Points on a hilly landscape, in no order, each with its height.
From any point a ball takes the steepest step (drop divided by distance) to one of its 3 nearest points. It stops when none of these is lower. Distance is the straight distance between rows; heights are no part of it.
Q_253 height 82.4: [  1 -21  19 -30  25 -14 -15  -3 -14   1  12]
Q_286 height 35.8: [  4  14  16 -11 -14   3  22   8  12  25   4]
Q_452 height 57.9: [ 14 -22   6 -12   7  -3   6   3  -3   4   4]
Q_744 height 55.6: [  2 -12  11   4 -13  10  -3   5   5   0 -12]
Q_693 height 24.7: [-17   2 -12  29  -8   3 -11  -9   6  -9  -9]
Q_627 height 50.8: [ 5 -4  5 12 -4 -8 42 -3  3 18 11]
Q_589 height 74.6: [  9 -20  15 -16  21  -5 -27  -7  -8  -9   7]
Q_160 height 32.9: [  3  17   3 -33  22   3 -16  27 -11  -8   4]
Q_523 height 46.9: [ 14 -14   6  -9  -3  -2  22   2   4  12   2]
Q_27 height 64.5: [-14  19 -32   4   4 -17 -10 -13 -10  13 -18]
Q_164 height 58.3: [  9 -25  10  20  -9   5   0  -2   4  -6 -16]
Q_370 height 87.2: [  5  -2 -12  14  10   8 -21  -2  -2 -21  -6]
Q_643 height 33.3: [-3 21 -4 -6 -2 11 -8 11 13 -2 -5]
Q_99 height 23.6: [  6  10   8 -22  -4   5  10  10  10  16  -2]
Q_14 height 40.5: [  7  14   7 -27   8   7   1  20   7   4  -8]
Q_58 height 41.9: [ -9  10  26  -1 -28   4  12   4  12  21  -1]
Q_839 height 38.0: [-16  12 -17  20  -4   6 -14  -7   8  -9  -7]
Q_297 height 78.0: [  4   5 -16  -6  19   2 -24   2  -3 -19   0]
Q_843 height 41.4: [  0  20  20  -8 -22  -8  29   2   8  29  10]
Q_238 height 36.4: [-29   9   8  23 -27   9  -8  -3   8  -5   1]
Q_428 height 80.9: [ 13 -16   0  -1  18   4 -31  -4 -10 -22   3]
Q_373 height 64.4: [  4   0   1   4  -2  12 -12   7   5  -6 -11]
Q_39 height 77.8: [  2   0 -33  17  14 -11 -15 -21 -21  -9  -7]
Q_394 height 42.1: [-34  19 -22  10 -19 -18  -7 -18  -7  13  -6]
Q_527 height 52.7: [ 10  12   3 -13   1  -8  35   8   6  20  14]
Q_647 height 51.2: [ 10 -14   2  -6  14  -6  26  -4  -1   6  25]
Q_180 height 67.1: [ -7  19 -29 -11  28  -2 -18   9 -11  -8  -2]
Q_721 height 55.9: [11 -3 -3 -9 13 -7 27 -1  1  8 25]
Q_355 height 56.2: [ 16 -26  -3  -6  10  -6  21  -8  -1   9  14]
Q_832 height 57.2: [ 14   7   8 -30  14  -8  16  14  -3   9  11]
Q_497 height 24.9: [-38  13 -14  24 -17  -3  -8 -14  -7  -1   1]
Q_332 height 40.8: [ 13 -10  -2  19   7   1  36  -7   0  -1  31]
Q_998 height 60.4: [ 14 -16   6  -3   0   3  -8   4   3  -6  -8]
Q_444 height 89.9: [ 11 -10  15 -37  22  -4 -14  12 -11  -1   8]
Q_177 height 47.5: [ 14 -12   6 -17   9   3  -5   8   3  -7  -1]
Q_688 height 87.9: [  8  -9 -12  15   4   2 -18  -6  -3 -22  -6]
Q_526 height 49.4: [ -5 -11  21  17 -20   7   5   1   5  -2 -16]
Q_431 height 48.1: [ -3 -11  23   9 -21   0  17  -1   9  12  -8]
Q_336 height 31.0: [ 22   3   6  17  15   7  27   1   6 -12  42]
Q_407 height 55.8: [-16  21 -27   2   5   1 -12  -1  -1  -6  -6]
Q_199 height 61.5: [ 13 -24   6  15  -4   8 -10   2   2  -7 -12]
Q_887 height 38.4: [  6   9   0 -27  14   9 -15  16  -1  -9  -1]
Q_932 height 26.7: [-41  14   0  18 -39   3  -6  -9 -11 -12  11]
Q_943 height 57.0: [  9 -24   6  14  -4  -6  34  -9   1  11   5]
Q_372 height 56.0: [-18  20 -26  13  -5  -8  -8 -15  -4   1  -9]
Q_216 height 67.9: [ -8  16 -29  -2   0 -20 -10 -18 -16  17 -26]
Q_217 height 43.5: [ 11  15   9 -29   6  -3  25  11   5  22   8]
Q_671 height 28.7: [  8   1   5 -15   6   7  -6  14   4  -7  -6]
Q_649 height 43.2: [-15   2  19  18 -27  12  -3   1   9  -1  -6]
Q_802 height 84.9: [  8 -11 -12  14  15   3 -30 -13 -12 -27   0]
Q_787 height 10.6: [ -6  26  -7 -18  10   8 -13  19   9  -8  -4]
Q_209 height 37.6: [-34  21 -11  12 -18   1 -12  -6   8  -2   1]
Q_404 height 43.8: [-12   8  17   9 -21  10  -4   4  10  -1  -4]
Q_994 height 68.3: [ 14 -28  12 -19  12  -7 -12  -3  -7  -4   4]
Q_976 height 37.4: [ 10  -4   7 -15  -2   2  15   7   5   8  -7]
Q_705 height 53.6: [ -9 -25  22  26 -20   5   4  -6   0  -9 -17]
Q_886 height 90.2: [  3 -18  -7  27  -1  10 -17  -6  -2 -21 -12]
Q_84 height 73.4: [ -1   7 -34   9  15 -10 -12 -15 -16  -2 -11]
Q_812 height 44.5: [ 8  7  9  2 -8 -9 30  0  5 21 12]

Call two points neighbours if one is among the 3 nearest of the other. Go from one point of each pair to the other, from neighbour to neighbour, staying as low as possible. Name the highest point that can't be avoided.
Q_497, Q_787: Q_526
Q_99, Q_787: Q_14
Q_671, Q_787: Q_643

Write out the way that a ball takes from each point below.
Q_589: Q_994, Q_177, Q_671
Q_943: Q_523, Q_976, Q_99
Q_688: Q_802, Q_428, Q_589, Q_994, Q_177, Q_671
Q_998: Q_177, Q_671
Q_253: Q_994, Q_177, Q_671
